Each row is a point on a landscape with many peaks, with its height.
A climber steps from a point to the highest of its 5 nearest points, and stops where none of them is higher. Distance is the straight distance between rows; heights are no part of it.
Gele: [166 162 147 110 197  85 158 166 154 150]  (h 5.0)
mapu: [157  99 148 134  73 147 122 137 142 138]  (h 48.7)
Lago: [163 103 106 174  84 136 108 107 142 175]  (h 53.7)
punom: [152  94 140 144  78 155 127 134 131 153]  (h 50.3)
rese: [149 159 115 100 111 138  95  90 169  81]  (h 77.5)
vul: [142 162 139 130 206  82 135 169 141 154]  (h 7.4)
fud: [140  98 150 122  84 150 139 143 132 143]  (h 36.8)
lege: [143 128 148  64 107 135 156 127 152  98]  (h 77.2)
fita: [127 185  93 124 153 144  80  90 168  89]  (h 46.0)
vuned: [107 112 157  96 132 135 172 164 108 122]  (h 24.1)
Romev: [ 99 105 134 135 130 172 177 105 105 190]  (h 39.7)
giki: [152 100 156 114  86 143 133 146 138 125]  (h 54.6)
Vifo: [128  94 134 136 103 167 165 119 125 183]  (h 39.9)
Zeg: [ 87 112  76 165 113  95 135 109  62 105]  (h 43.5)
Lafo: [104 132 136  66 148 123 183 158 122 102]  (h 67.5)
pebep: [136 144 133  58 120 137 181 122 148  97]  (h 73.2)
Divid: [140 149 117 139 146 112  53 124 157 101]  (h 25.0)
gire: [ 75 123 131 134 154 112 164 146  67 120]  (h 43.7)
kipib: [ 69 127 108 130 156  92 136 157  76  95]  (h 78.5)
Gevob: [159 111 146  97  88 139 111 135 157 103]  (h 76.0)
subos: [126  92 156 123 103 153 169 151 116 155]  (h 30.7)
zil: [151 156 126  86 103 149 122  81 167  80]  (h 80.0)
Rafaz: [152 127 133 119  99 122  77 121 161  98]  (h 65.1)
Pata: [165  99  96 172  90 142 119  97 151 186]  (h 51.5)
Dapi: [133 160 122 168 181  83  79 149 136 134]  (h 7.2)
Sekem: [138 180 100 115 125 149  92  76 169  79]  (h 62.0)
tabog: [146 132 113 188 136  90  72 129 122 138]  (h 41.6)
dufe: [147 146 127 105 107 136  80  99 174  85]  (h 74.7)
finuf: [152  97 139 148  83 158 143 131 134 172]  (h 46.3)
mot: [134 183  98 124 204 100 104 148 158 135]  (h 13.1)
sasa: [ 75 127  98 153 139  92 133 138  65  95]  (h 61.7)
ruda: [ 78 125 126 111 157 109 164 156  80 109]  (h 52.4)
voro: [126 184  97 127 168 123  69 117 165 107]  (h 28.0)
naf: [157 120 129 140  98 117  72 126 153 107]  (h 64.7)
Fel: [ 79 113 127 151 149 122 166 122  57 140]  (h 46.8)
bap: [ 70 116 111 160 148 112 150 120  52 129]  (h 50.5)
sipus: [124 121 155  75 127 133 170 156 126 106]  (h 57.8)
Musef: [ 81 117 136 138 147 131 172 139  70 145]  (h 44.4)
zavi: [164  96 128 162  81 134  95 125 138 147]  (h 56.5)
rilu: [152 142 134  80 100 143 120  98 168  84]  (h 82.0)
vuzeg: [132  95 155 134 105 167 161 135 121 174]  (h 38.7)
tibiv: [132  95 114 141 111 175 152  94 149 207]  (h 21.1)
Foma: [155 124 109 194 113  98  77 126 130 140]  (h 52.0)
Nik: [136 168 113 131 208  88 115 162 149 140]  (h 11.4)
daf: [126 168 100 136 162 112  63 125 154 108]  (h 13.7)
tisad: [127 109 164  95 108 140 160 153 122 125]  (h 23.2)
pepam: [138 147 116 154 148 100  56 135 143 114]  (h 19.7)
sis: [ 99  99 134 134 137 167 175  94 117 191]  (h 34.7)
vur: [154 144 130  61 110 143 163 103 161  90]  (h 78.6)
diso: [155 170 119 101 102 165 138  66 159  73]  (h 67.6)
viv: [150 124 143  81  92 139 125 123 158  97]  (h 79.9)
bemib: [ 74 115 128 148 155 136 167 110  65 149]  (h 45.7)
lapid: [158 130 108 197 120 101  76 116 126 154]  (h 48.3)
Duvas: [158 116 140 122  95 124  85 130 153 109]  (h 69.1)
mimef: [159 118 129 159  99 116  74 129 140 123]  (h 61.8)
peta: [135 163 123 149 199  82 107 164 140 138]  (h 8.2)
soga: [ 92 118 154 112 143 135 169 150  90 128]  (h 31.6)
luba: [ 91 128 145  86 151 117 172 166 102 112]  (h 39.4)
Sime: [111 104 163 118 121 149 173 155 103 144]  (h 68.2)
rone: [ 98 105 147 140 133 155 179 133  92 165]  (h 41.7)
durog: [130 150 114 179 158  85  73 144 129 135]  (h 20.5)
Tor: [ 80 114 130 146 150 145 180  96  74 164]  (h 44.3)

For each start below, name the point where the climber stops.
sis: kipib
Musef: kipib
gire: kipib
bemib: kipib
Sekem: rilu
zavi: rilu
naf: rilu

Two climbers start at each pair of points below. Name the first point that both come to, or write -.
Romev, luba: -
daf, Gele: fita
pebep, sipus: rilu
